Points, in no order, along strands that fork and pass close to each other.
Points whose rows are less than 121 apart are linked; no others are. Some points are linked to none.
Q_742: [ -6 -28  28  40 -17 -60  -9  52 -59  42  15  -6  -4  17  18 -26 -10   7
 -10   2  22  25 -37 -16   3 -31 -21  29 -10 -18  14 -31 -18  33  48 -50
   7  -7  -7  37  29  -9 -59]
Q_943: [ -8 -37 -18  34 -44 -32  50  61 -22  23   0  18 -16 -13   1  11  -9  10
 -48  23   0  30 -12 -18 -37 -41 -31   4 -15 -33 -17  23  12 -24  25  -8
  17 -12  -8 -12 -21 -28 -32]
Q_104: [-24  24   6 -34  34  13 -24 -26  12 -14   5  -1   8 -47 -13  48 -55   3
  -6 -13 -12 -18  39   1   4  -5  -3 -12  44  17  21 -15 -38  36   3  30
  -6  33  18  -4 -27  49  31]
Q_15: [ 15 -35  -2  46  -9  -1  18   7   8  -1 -11  27  -3  22  27 -29  29  13
 -33 -12 -18   4  21 -16  42 -27   0 -19  18   0   0   1   2   8  15  -1
   7  21  48   8  -1 -12  25]
Q_256: [ 42  31 -17  23  10  -1  22 -15 -22  -8   0 -31  31   7 -34  16  28   1
 -14 -35  26 -59   7  -7  12  53 -21  -4 -13 -10  11 -38  12 -15  -5  -1
  41 -35 -62  -8 -17 -19  -7]
Q_428: [ 23  20  -3   7  11   8  -1   9  18  25   9 -26  16 -58 -41  28   3   5
 -29   3  10 -17  18  16  31  38 -23 -13  23 -35  19 -17   9 -29  -1  17
  10  20 -27 -19 -28  11  18]
Q_384: [ 25 -14  -9  46  18 -28  14  -7 -30 -20   4  -2  27  63  20 -27  25 -12
  -7 -42  16 -32  -6 -28  39   2 -19  10  15  18  13 -35  -7  24  13 -26
  28   5   2  37   8  -9  -3]
Q_117: [ -1   2  17 -20 -49  35 -26  12  47  22   1  -7 -40 -28 -25 -46   3  33
  22  43 -24  59 -10  42   3 -21  36   0 -31 -26 -44  36  14 -24 -31  21
 -20   9  23 -12  16 -27  17]
Q_728: [ 21 -25  30  35  26 -12   2 -25 -26 -27 -20  -1  34  75  37 -40  29   3
   0 -34 -15 -25  14 -31  22 -31   1   3   7  40  23 -31 -16  18  12  -9
  28   0   4  24  38 -14  17]
Q_40: [ 20 -14   2   2   6  24  -2   3   1  -8 -17  46  25  45  23 -43  32  14
 -39 -56   5  25   4  30  60   8  -6  -8  42   4 -25  22 -33  22 -42 -26
  10  40  51  30  22   8  48]
Q_932: [ -1  30 -27 -18   4  -7 -11 -35 -10  -1   2 -14   9  35  -7   5  21 -23
  51 -19  41 -21 -41   5 -14  56  17   4 -15  16 -19  13   9   2  -4 -27
  -2 -54 -47  13   2   1 -21]
Q_394: [-37 -21  -4 -26  -5 -16  32  33 -29  -8  -8  54  -7  37  15  30 -33   1
 -28  -3 -16   2 -10 -13 -52 -53 -12  -4   5   9  -4  34 -29   1  14  -1
   3   3  29  12  -1  14  -9]
Q_498: [ -2 -17  -1   3 -15 -13  41   7 -44 -26 -22  27  23  69  15  12 -14  12
 -22 -17 -24  -6   2  -5 -62 -29  -1   5 -20   2  -7  25 -12 -24   0   3
  34 -55 -23  -2  20 -33  -9]
Q_906: [ 20  -7   0   5   4  26  33 -16 -18 -38 -20  30  39  76  12 -12  21   2
 -12 -27  -9 -15   8   9 -24  -4   4   4 -29  20  -1  29  -5 -23 -35   6
  39 -35 -11 -12  27 -26  14]
Q_831: [-36 -14  -9   4 -12  -7  -8   7  38  24   5   7 -36 -57  -4  31 -23   4
 -11  47 -17  17  17 -34   2 -19  -9 -14  24   3   7   5  11   0  29  31
 -33  47  29 -12 -41  17  21]
Q_421: [ 14   4 -14  14  28   1  39 -20 -36 -40 -21  30  59  55 -13  33  14   0
 -48 -63   4 -38  21  -5   1  19 -16  -9  18  11   5   5 -27  -7 -14   6
  56 -17 -27  12  -7  -9  23]
Q_474: [-13   7  17 -31  16  24 -47 -42  12  -9 -17  -6   9  49  13 -42  -2   0
  45  -5 -13  -8  -1  11  15 -18  29   4  -1  29   2  -8 -32  29 -10  -4
 -11   1  19  19  53  13   7]
Q_64: [ -8  27 -17 -12  15   5 -26 -64   9   3 -13 -12   6  20 -19  -8  37 -10
  49 -32  29 -26 -18  -5  17  64  25 -14   0   5 -24 -11  -2  17  11   4
 -14 -45 -34  15  -9 -14  11]
Q_947: [ 12  21  18  -5   3  11 -31  -6  18  31  26 -62  -3 -71 -39  21 -13  12
   8  38 -13  -8  24  10  18  16  -1  -2  16 -27  22 -32  14 -21   6  29
   3  12 -38 -27   4  13  13]
Q_462: [ -1   9  19 -14  10  -2 -20  20 -35  16  -7  11  28  -5 -15   5 -22  -1
 -20 -24  11  12   7  38   5 -11  -2  16  -1 -15   7 -18 -55  20   3 -20
  13  -5  -6  18  23  14 -16]
Q_515: [ 23 -35   8  57 -47 -21  30  59 -14  30  19 -19  -8 -15  10 -24   5  22
 -33  32 -10  40  -8  -3  -6 -30 -19  18 -34 -34   3   1  28 -31  12  -8
  26 -13 -14 -15   1 -33 -23]
Q_401: [ 36  11  31  -5 -20  25  -4  16  -7  14  -9  -8  29  -5 -45 -11  -5  31
 -40   8 -18  19  31  57 -25 -24  12  12 -39 -35 -15  11 -13 -45 -43  11
  44 -35 -27 -34  21 -31  -5]
Q_308: [ 25  21  -3  -3 -16  28 -15  -1  27  -4   8 -30   0  -8 -22 -36  26   3
  33  23   6  14  -8  38   8  24  28  15 -32  -8 -11  11  37 -37 -43  -3
  -1 -26 -19 -40  14 -22   8]
Q_147: [-11  14   5 -52 -39  42 -26   1  45  36  -4  11 -37 -49 -38  -7 -12  15
   4  25 -12  57   7  55   4 -11   9 -17   4 -35 -38  45  -8 -11 -19  32
 -17  23  25  -2   0  -6  23]
Q_437: [ 39  11  43 -11  -7  23 -15  28  -3   3  -4 -18  32  -2 -15 -20 -34  16
 -36   6 -38   6  33  55 -14 -55   6  28 -28 -19   6  -8 -31 -20 -36   2
  42   3   4 -24  37   1  -1]
Q_386: [-17 -33  -9  60  -8 -40  10  -3  12  19 -13  21 -33 -44  -6   0  20  35
 -48  11  10  10  22 -52  36 -13 -13 -35  40 -13 -11 -26   4  13  77  21
  -6  14  12  23 -40 -34  -9]
Q_262: [ 16  12  -8  16  13 -27  14  -7 -24  -8 -12   4  30   9 -28  17  16  11
 -26 -48  28 -29   2 -13  25  32 -18   1  12 -17  -1 -27 -21  13  27 -16
  20 -29 -31  22 -15 -17 -15]
Q_709: [ 12  14   2 -19 -10  37  -8  -3  41 -22  15 -28 -21 -18  16 -19 -18  -8
  60  59 -30   2  -4   6 -26  -1  28   7 -34  21  11  15  54 -24 -49  17
  -4  10  12 -43  12  14  14]
Q_419: [-23  30 -16 -51  28  28  -6 -24   1 -30   1  12   1  -6  -2  42 -41 -15
  29  -3  -4 -20  11  16 -44  -2   5  -4   7  25  14  10 -16   9 -29   9
   3 -12  -1 -15   3  29   3]
Q_982: [-25  23 -25 -37  15  14 -17 -26  38 -13  23  -1 -26   2  26   5  -1 -28
  79  25  18  -7 -29 -20 -18  29   8   0   0  38  17  18  27  16 -11  -9
 -41  23   9 -12 -25  37   2]
Q_700: [ -7 -39   0  55  -8 -12 -11 -11  31  -2   8 -10 -38  17  52 -46  34   5
  24  23 -12  10  -2 -61  26 -13  15 -10   2  27  -5 -19  44  12  23   0
 -27  32  24   0  -5  -9  11]
Q_451: [ -5  -9  37 -15  -5  -8   3  13 -39  -8   4 -33 -13   8  24  15 -49  -4
  12  35 -39 -11  -2  -9 -74 -65   4  18 -39  28  26 -10  -6 -14   4  -1
   3 -23   2 -19  49  12 -41]
Q_13: [-20 -15 -11 -16 -21  35   8  -6  45 -11  -4  20 -39  -3  16 -13   1  -5
  37  37 -30  17  -2 -10 -19 -18  18  -9 -23  15 -16  32  34 -19 -26  23
 -29  16  37 -27  -7   3  25]
Q_518: [  1 -37  19   9   7 -10  15 -26  11 -25 -12 -11 -17   0  33   0  -3  12
   0  19 -55 -17  39 -43 -28 -47  17 -12 -23  28   0 -11  25 -22   1  40
  -2  -8  29 -24  10  -9   8]
Q_377: [-52  14   2 -46   5   2 -18   9  -2  17   6  16 -30 -41 -11  40 -61  -3
   6   7   0  20   8  12 -31 -23   2   5  30   7  -5  13 -40  37  16   4
 -30  22  20  15  -3  37 -11]
Q_834: [ 12  22  -1   9  -2 -22 -22  29 -26  40  36 -39  13 -31 -28  -2   5 -20
  10 -10  51   7 -35  12  32  51 -23  19  -3 -34  14 -20  -6  17  23 -35
  -2   6 -39  14  -3   4 -32]
Q_329: [  6  11 -11 -14  35   1  36 -39 -28 -48 -27  24  39  28  -7  45  -2   5
 -26 -42 -16 -56  30 -25 -40   9 -10 -20   2  25  -3  -4 -14 -21   3  23
  33 -41 -38  -2  -3 -13  10]
Q_297: [-15   7   0  12  -6 -28 -15  10  -8  32  15 -12 -10 -40 -20  21   1  -8
   5  12  23   4 -20 -12  19  27 -13  14  18 -16  12 -23  -2   9  39  -7
 -21   7 -21  10 -15   6 -15]
Q_415: [-14 -23 -12 -18  22 -26  21 -54  10 -24 -18   3 -24 -29   7  45  11   5
  -1   7 -20 -48  27 -65 -39   7   8 -49  -1  27 -22 -16  29 -28  32  45
 -15 -38 -24 -17 -16 -15   3]
Q_888: [ -7 -20  19 -13  21  -9  27 -51  -7 -36 -30   6  -5  -4   5  33  -7  12
 -14   0 -51 -43  50 -45 -42 -34  19 -39  -8  36  -9 -17  -1 -23  11  50
   4 -40   3 -22  15 -12   3]
Q_600: [ 14  11 -14   2 -16  32  -5 -30  43   6  -9  -5  -1  -4 -32 -19  48   8
  15  -3  16  -3   2  19  34  59  25 -17 -10 -20 -32  13  40 -27 -27  12
   2 -11 -15 -25 -12 -27  24]
Q_556: [ 13 -31  35  52 -35 -46  -7  52 -44  37  10 -45  -7 -11  -3 -14 -15  12
 -20  28  -8  13  -7 -17  -6 -40 -15  25 -30 -16  16 -34   8  -9  37 -21
   7 -12 -18   6  25 -24 -49]
Q_685: [  7 -18  10  25 -37  -5  -3  11  17  32 -11  -9 -23 -45 -21  -7   9  39
 -27  30 -25  20  25   0  12 -14   3 -13   1 -34 -12  -3  21 -21  16  27
   2  -4  -2 -17  -7 -35  -3]
Q_264: [ 44  21  30  -2 -16  27 -24  15  39  17  24 -54   4 -54 -27  -7 -16  13
  11  46 -22   5  25  29   5  -1   7  11 -22 -17  18 -17  40 -43 -24  20
  18  10 -27 -43   1  -5  13]
Q_930: [-15 -21 -20  33 -12 -14   4   0  35   0  26 -22 -40  -5  36 -17  21 -16
  37  35  12  -9 -15 -47   6   9  -1  -3  -3  24  12 -10  55  -5   0   1
 -25  25   3 -16 -24   8   4]
Q_682: [ -2  21 -19 -22  35  41  -2 -56  24 -29  -3  13  11  13   1  17   9  -7
  21 -24   1 -34  14  -3  18  25  17 -19  23  27   1   9 -14  12 -34  19
  -6   4  15  -2 -23  17  46]
Q_188: [ 37   7  12  25   2  15 -11   4  12  -4  25 -68  11 -13   0 -15   5  -6
  18  27 -20 -26  13   8  10  11  -4   3 -31   3  40 -32  45 -33 -21   7
  14   0 -21 -37   8   6   7]
Q_208: [ 10  -5  -4  18  -4 -20  -5  26 -25  31  -3  29  13   6 -15 -20  25   0
 -40 -47  41  26 -27  25  64  32 -20   8  20 -33 -11   3 -27  37  17 -42
   8  15   4  34  -3  -2 -12]
Q_755: [ 36 -10  41  31 -25  -1 -46  -3  19  21  -4 -50 -13 -15  -9 -74  39  35
  23  22  -9  39  -2  20  37   2  38  12 -40 -32 -21 -20  12 -12  -3   3
  -4 -30  -4  -4  45 -47   0]
Q_809: [-22  34  14 -63  -4  44 -39 -12  21  24 -13  11 -19 -25 -32  -5 -31   6
  22   4 -12  42   5  53  -4  -8  23  -5   8 -19 -33  18 -35  22 -19  13
 -17   8  24  13  18  17  11]
Q_759: [ 17 -18  18  34 -14 -24 -18  41 -36  39   2  21   9  20  17 -59  20   8
 -40 -31  16  53 -29  27  60  -7 -20  10   4 -42 -13  -5 -31  26  15 -51
   4  24  21  38  32 -15 -26]
Q_99: [  2  37   5 -26  24  26  -8 -30   4 -17   5 -27  11   1 -11  15  -7 -10
  20   3  -5 -43  16  15 -27  17  10  -5 -10  20  12 -12   4 -12 -21  10
  10 -31 -24 -20  11  17  -2]
Q_181: [  3  -3 -44   8   9  -9  49   2   8 -27  15   9  -6  39  37   9  20 -32
  24   1  14 -27 -26 -26 -38  18 -19   8  -8  26   8  26  40 -13 -11 -23
  -1  -2 -14 -13 -32   6  -2]
Q_177: [ -2 -16   7   3 -21  16  10  13  22   9  -2  20 -10  -6   8 -13  -5  11
 -23   9 -21  23  19  11  28 -34  -4  -3   4 -10  -7  10  -4  -1 -10   7
 -15  43  49  -2  -6   3  28]
Q_839: [-22  21 -10 -21  17 -18  18   7 -29   0  -6  21  13 -38 -28  79 -46  -3
 -40 -21  12 -19   4 -17 -19   8 -18  -2  27  -9   4 -10 -35   6  38   8
   2 -11 -24  10 -32  18 -10]
Q_934: [-13  -5  -2  14 -18 -54 -15  29 -44  32  11   3   7  45  10 -30   9 -12
  24 -27  41  22 -65   2   3  10 -15  29  -8  -9 -14   1 -12  41  41 -61
  -5 -24 -13  38  27 -15 -50]
Q_282: [ 15  12 -20 -16 -18  21  19  35 -11  18   5  17  22   7 -23 -15  23  -5
 -12  -9  27  36 -19  50  -5  29  -8  16 -25 -41 -16  40   2 -26 -36 -26
  21 -17 -18 -16   2  -8 -18]
Q_999: [  9  -2  23 -25 -42  17   1  40  -6   4 -11  20  -5   8   2 -43 -20  17
 -11  19 -30  63  -7  56 -35 -58  21  18 -43 -24 -23  44 -18 -25 -32  -5
  13  -8  25  -9  41 -19  -4]
Q_219: [-18 -24   0  20  13 -18  -3 -31  28   8 -16  23 -28 -39  -8  20   9  27
 -37  -1 -17  -7  39 -46  41 -14   5 -41  50  12  -3 -28  -7  17  48  40
 -27  28  36  20 -33  -5  26]
Q_537: [-40  -2 -34 -42   1  11  46  14 -12 -14 -12  53  -6  14   4  53 -26 -15
 -13   5   2  -1 -10  -1 -62 -16  -8  -6   6   6 -14  60 -11 -12   1   3
  -1 -10   2  -5 -35   3  -7]
Q_217: [  0   3   4  11 -15  15 -20  28  28   0  43 -33 -28 -12  22 -22 -22 -17
  55  64 -12   5 -23  -1 -14 -12   3  30 -23  15  38   8  53 -16 -30 -13
 -23  37  17 -32  18  31  -5]
Q_162: [ 38  15   2  19  15 -28  10   3 -49  -7  -5   7  47  61  -6 -13  25  -4
 -21 -62  41 -22 -19   8  34  38 -21  18   8 -10  16 -19 -26  25  16 -37
  42 -14 -28  40   7  -2 -16]
Q_466: [-18 -19   1  51 -17 -38 -13  20   3  43  -1  -1 -19 -46 -20  -9  19  22
 -27   8  32  21  -7 -27  54  22 -22  -8  27 -29  -5 -28   9  25  67  -1
  -6  16 -13  23 -22 -26 -12]
Q_77: [  4 -30   6  27  -3 -46  27  18 -63 -16 -15  13  11  54  12   6  -7   9
 -18 -21  -6 -15  -8 -36 -52 -33 -19  13 -15  14  -1  -6 -10  -6  41 -13
  36 -50 -25  16  23 -29 -32]
Q_96: [ 19  -6   9  19  19  -3   4   9  -8  -6 -13  33  28   9  10  -8  10  10
 -50 -50  12   9   8  10  68  14  -5  -6  48   3   6  -8 -36  42   2 -16
   8  46  41  39 -17  16  39]
Q_513: [-29  33 -21 -39   6  21 -38 -16  22   4  25 -13  -5 -13 -11   6  -5 -16
  54   4  38  10 -28  18  15  48  14   1  13  -3  -4  13  -4  28 -16 -12
 -35   9  -7   2 -15  34   4]
Q_701: [-15   5  32  -9   8 -19 -45 -17 -18  33 -16 -38   5 -33 -40  18 -22  18
  -1 -10  -3  -5  16  -6  12  -4  15   5   0 -20  -6 -47 -37  23  46  11
 -11 -33 -28  21  15 -16 -28]
Q_496: [ 23  16  16   3 -12  -3 -16  42 -21  32  27 -14  12 -13 -13 -24   8 -15
   3   2  28  28 -26  57  23  19 -20  28 -27 -41   3   4  -9  -7 -14 -40
   7   2 -23  -1  18   7 -26]
Q_161: [ 29 -11  46  19  -7 -25 -57  16 -31  46 -17 -16  19  -2 -13 -53  21  14
 -19 -25  11  33 -13  35  55  -2  -1  17  -8 -40 -11 -38 -49  34  23 -35
  -1  -5  -9  45  49 -21 -38]
Q_974: [-15 -15   4  -3 -24 -21  38  43 -42  14  -6  30   8  -4 -10  24 -32  -1
 -46   3 -21  15  -7   2 -49 -47 -15   8 -17 -25  -5  20 -24 -16  18  -8
  11 -14  -5  -5  -4 -10 -30]
Q_37: [-10  13 -21 -36 -23  34  11  10   9  -4  -9  30   3   7 -19   1  -3   5
   7   6   2  23 -14  47 -31   6   8  12 -14 -18 -22  47  -1 -24 -37  -3
   4 -11   7 -17   8   5   2]
Q_354: [-10 -14 -19  16 -27 -12   7  11  30   3  23 -35 -43 -24  25   7  17 -11
  44  57   8   1 -29 -28 -38  11  -3   5 -21  16  16  12  77 -43 -11   4
 -16  -7 -28 -37 -20 -12 -14]
Q_898: [ -6  15 -12  -2   2 -15  16  38 -26  31  -2  29  19 -55 -43  48 -26  10
 -65 -28  27   3  12  23  19  19 -27   7  34 -41   2   3 -44   9  26  -4
  14  14 -12  20 -37   8 -11]
Q_713: [-25  -7 -20  -9  15 -31  21 -11  11 -10  -2   0 -28 -32   6  49  -6 -17
  10  20  13 -25  -3 -53 -35   4 -11 -14   4  21  -1   2  28 -13  31  13
 -27  -4 -17 -13 -38  -4  -9]
Q_696: [-21   2 -36 -19  26  10  24 -56  21 -50 -18  32  -4  32  14  21  22 -13
  20 -22  10 -41   7 -34 -24  21  11 -30  10  31 -13  22  15  -7 -12  18
 -10 -18   1   4 -24   2  26]
Q_232: [ 21 -11  42  37 -18 -33 -63   8  -6  45  -3 -50 -11 -16 -15 -56  25  22
  21   6  11  23 -13  11  42   8  14   9 -19 -35  -6 -46  -3  19  33 -10
 -11 -31 -21  29  35 -37 -31]
Q_948: [-38  21 -18 -64   6  40  14  -5  -6 -15 -22  39   8  -4 -19  50 -50  -2
 -18 -19 -16   4  16  33 -46 -11  10  -6  16  -2 -18  49 -40   5 -14  16
   5  -8  10  -5 -10  18   9]
Q_235: [-14  -3  10 -39 -29  35   3  -3  12  -5 -30  32 -10  21  -4 -14  -2  24
  -1   3 -21  39   2  39 -32 -34  25  -7  -9 -14 -43  47 -25  -1 -32  22
  -2 -16  25  -3  28 -19  14]
Q_740: [ 32   8  38 -10 -22  35  -3  41   8  -7   8  -2  21  17   3 -41 -24  12
   3  33 -41  35  12  65 -13 -54  12  37 -43  -7   3  23   2 -23 -59 -10
  19  21  31 -26  42   4   7]
Q_520: [ 35 -11  24  25 -42  19 -11  19  37  -2  11 -18 -19 -10  17 -76  28  38
  12  38 -15  50  -5  25  22 -25  23   7 -44 -19 -32  17  31 -23 -23   4
  -3  -6  20 -13  24 -43  12]
Q_972: [ 11  10   0  -9  -6  38 -23  24  26   7  31 -19   9  -2  12 -26 -11 -22
  46  32   7  23 -19  43  18   7   4  19  -5   8  20   9  13   4 -44 -26
 -12  32  23 -13  18  33   2]
Q_573: [ 44  10  -6  16  24   6  29   6 -37 -23 -10   7  69  67   0  -5  23  -7
 -34 -65  25 -28   0  29  34  37 -17  15   4  -4  14  -2 -26   1 -40 -25
  61  -7 -22   9   3   0  10]
Q_568: [-28  10  15 -20   7  15 -37 -46  21   6 -16  -7  -9   1   3  -3   6   6
  35   7  -4  -5   4 -14  10   0  31 -13   4  13 -14  -6  -5  25  14  15
 -36 -15  12  14   9  -6   7]
Q_868: [ -4   2 -19  -1 -17   8  -3   6   9   0   8 -19 -17   9   8 -13  17 -24
  39  31  12  10 -37   1 -28  14  14  13 -35  -2  -3  19  38 -19 -16 -14
 -13 -22 -16 -22   0  -5 -24]
Q_26: [ 20  11 -32   2  11 -11  44  -6 -16 -28   6 -17   4  20   2  25  25 -28
  13  -9  18 -51 -21 -27 -45  32 -22   0 -16  24  12   3  43 -35  -6  -8
  19 -30 -52 -19 -16  -5 -20]
Q_150: [-30   4  -8  -5  15 -17   1   4  10   8  29 -15 -25 -61   3  53 -37 -15
   8  40   8 -12   5 -34 -26   6 -20 -12  25  12  38 -11  19 -16  19  15
 -23  37  -7 -12 -38  27  -7]
Q_310: [-24  27  -6 -43  15  18 -39  12  -5  23  18  13  -2 -14  -7   0 -19 -19
  17 -21  40  37 -40  51  32  34   9   9  26 -21  -8  10 -40  46 -15 -23
 -33  27  17  31  -3  44   2]
Q_867: [-20  11 -23 -14   0 -18 -15  18  -7  33   0  27  -1 -22 -16  11   3 -11
 -12 -34  57  39 -35  20  41  50  -9   9  42 -29 -17  15 -37  47  12 -29
 -19  26   4  45 -26  16  -2]
Q_967: [-12  15  15 -29  28  37 -13 -51  30 -19 -20   6  11 -19 -13  14 -11  14
 -12 -26 -28 -15  51   1  29   1  19 -25  38  10  -8 -15 -38  26 -13  31
  -4  18  39   9  -7  16  50]
Q_265: [ 10  13 -15   9  -5   4  -5 -54  20   0 -19 -14  -2   0 -28  -3  46   7
   5 -22   8 -31   4 -10  18  57  25 -25  -7 -10 -32 -18  32 -11  -1  20
  11 -53 -41 -15 -10 -35   5]
Q_93: [-26  13  16 -33  24  15 -53 -30  27  -1  10 -37 -15 -37  -3   6 -29  -6
  51  29 -28  -2  19  -3   8 -16  18 -13  15  22  16 -28 -10  34   7  16
 -37  21  19  -7  16  32   1]
Q_516: [-34 -11 -35 -26   3  10  13 -16  27 -22  -1  25 -32  27  40   9   2 -21
  52  21  -5   2 -20 -29 -38  -6  23  -7  -2  35 -13  42  28  -3 -17   8
 -36  12  30 -16 -12  18   2]
Q_259: [ 36 -21  23  45  19  -8  -6 -14  18 -20  17 -61 -14  -8  27 -11   0  -8
  17  34 -31 -43  27 -43  15  -8  -8   0 -18  43  43 -42  45 -17  -6  14
  -9  20   9 -21   8  14  16]
Q_441: [ -3 -21  -2  19 -14   0  29  18  35   1   3  22 -28 -42   9  10  -9   9
 -36  36 -29  10  36 -24   1 -40 -16 -18  18 -12   9  11  24 -20   5  34
  -6  42  34 -23 -30  -4  32]
Q_25: [-40  -9  14  -9 -11 -21  -9  18 -19  37  -4  30 -21 -27 -13  14 -28  10
 -26  -2   9  33 -14  -1   0 -27  -3  -5  29  -5  -7  -3 -47  37  38 -13
 -31  32  32  33  -5   9 -18]
Q_463: [  1 -11 -31   1  10   3  32  -5 -22 -40  -5  30  23  80  42  -5  25 -17
   5 -23   8 -22 -14  -8 -14   4  -4   9   1  25   8  18   8   0 -22 -14
  11  -7  -3  10  -1   7  14]
Q_75: [-19   8 -32   1  -6 -32   1  -6 -35   5   0   8  -5  47   5 -10  25 -34
  36 -17  44   5 -52 -13 -17  36  -2  22 -12  -1 -14   7   4  15  27 -38
 -10 -37 -38  29  -9 -11 -41]
Q_60: [-14 -17  -6  20   2 -39  20  13 -29 -15   8  11  -4  19  24  13 -10 -15
  -6  -6   9 -11 -10 -39 -15 -20 -18   7  14  22  26  -9   0  16  36 -16
  -1   4   8  18  -6   5 -24]
Q_130: [ 11   4  13  -1  18  26 -24 -21  27   0  -5   2  24  -9  -9 -13   2   6
 -20 -25  -3  -7  24  16  62   7   4  -4  37  -9   3 -22 -23  32 -10  11
  -7  51  37  19   0  35  44]
Q_71: [-22  11 -36 -44   2  28   6 -51  29 -33 -19  22 -22  32  13  -2  20 -20
  52   2  -6 -11 -14 -11 -34  20  39 -18 -14  24 -27  43  28 -10 -25  14
 -21 -28   4 -13 -10   1  14]
Q_656: [  9  17 -27  -3   4   5  28  42   2  12  22  14  19 -37 -27  38 -10 -13
 -45 -14  19   1   5  32   7  33 -29  13  24 -40  15  11   1 -15 -10   4
  14  27 -13 -10 -56  18  10]
Q_203: [ 13  -2 -39  16  15   3  42   4  11 -13 -10  39  26  19   1   7  37 -11
 -31 -40  31  -6 -10  -4  27  39 -19  -3  23  -9  -7  13  14   7  -7  -5
  13   6  -1   4 -45 -12  22]
Q_977: [-12 -13  31  -6  25  -9 -20 -14 -32 -21 -12   3  25  76  34 -33  -7  -9
  17 -15 -16 -14  -1 -13  -7 -39  12  18  -5  44  16 -16 -32  29  -1 -14
   1  -4   5  35  50   6 -10]
Q_344: [-28 -20  -9   7  33 -22  -2 -55  34 -28 -19  22 -29 -17  23  17  10  -4
   5  -4   3 -18  26 -62  15   1   8 -35  42  40  -5 -20   2  21  33  29
 -35  24  36  20 -30   6  28]
Q_620: [  9 -41  19  59  -1 -11  -7 -18  15 -15 -11 -16 -13  26  46 -46  29  21
  -3   3 -33  -5  29 -41  33 -33  15 -13  -7  24   7 -40  17   0  17  14
  -3   7  48  10   9 -26  22]
Q_155: [  2  10 -29 -24  23  -4  45 -38 -12 -45 -12   3   5  12  -4  59   3 -11
   5 -12  -6 -58   6 -28 -70  32 -10 -20  -4  33 -13   7  20 -35  -6  12
  14 -59 -48 -25 -20  -8 -13]
Q_639: [-18  18   0 -38  -3  31 -32  -3   7 -19  10   8   2  35  27 -30 -27 -21
  56  14  -4  13 -19  30 -13 -11  21  22  -3  17   5  22 -11  25 -33 -13
 -11  22  26  -3  31  34   7]
Q_442: [ 11   4 -26  13  17   4  34  32  -2 -18  21  -2   6  18  32  18  -5 -34
  -1   6   5 -20  -4  -5  -7   6 -24  10   2  19  41   8  27 -15 -25  -5
  15  31   7 -14 -22  26  -3]
Q_175: [ 29 -22  13  29 -32   3  -9  52  -2  28   9  23 -10   3  23 -69  25  17
 -39  -6  -9  74 -20  37  55 -21 -13  -2  -1 -41 -35  31  -8   8 -14 -40
 -16  41  41  20  29  -9   4]
Q_671: [ -1 -27  11  13  29 -26   1 -38  24 -23   0 -15 -17 -14  34   9   2  -2
  18  23 -25 -32  36 -61   1 -23   5 -16   6  43  17 -35  31  -3  20  34
 -26  20  35 -11  -2  11  20]
Q_503: [ 41  44   9   1  25  14  12  -9 -22 -10  16 -58  37 -16 -31  30  -6 -14
  -3 -11   9 -56  13  21  -6  37 -12  -8 -12   2  26 -34  -1 -18 -25   7
  40 -26 -51 -27   2  13  -4]
Q_926: [ 25   8 -16  20  42 -18  43  27 -13 -35  40 -30   5  -9  30  49 -21 -39
 -12   4  18 -41  -4 -23 -20  10 -50   6   9  32  80 -20  19  -4 -14 -15
  14  37 -11  -4 -28  40 -14]
Q_736: [-42   8  16 -31  17 -11  -5   6 -29   5 -10  17  -7 -51 -25  62 -64   6
 -33   2 -17  -5  22 -11 -29 -38  -9 -12  19   2  11 -11 -49  18  38  23
 -12   8   7  10  -1  30 -14]

A fork is a point with three links, a tip a point with one. Leave the first point through the second and follow the links. Name the first fork or tip that comes.
Q_742, Q_934 | Q_671
Q_354, Q_868 | Q_162
Q_297, Q_834 | Q_401
Q_671, Q_259 | Q_25

A fork is a point with three links. Follow the links from the first point to the second and name the forks in between, in order.
Q_441, Q_437 | Q_671
Q_442, Q_520 | Q_181, Q_162, Q_474, Q_516, Q_759
Q_516, Q_600 | Q_474, Q_162
Q_755, Q_474 | Q_759, Q_516
Q_147, Q_503 | Q_759, Q_516, Q_474, Q_162
Q_867, Q_943 | Q_516, Q_474, Q_162

Follow the links from the first point to the second, and from the first to the third. Name the last point that the two ways share.
Q_740, Q_888, Q_947 | Q_671
Q_232, Q_463, Q_696 | Q_516
Q_556, Q_947, Q_834 | Q_671
Q_759, Q_130, Q_728 | Q_516
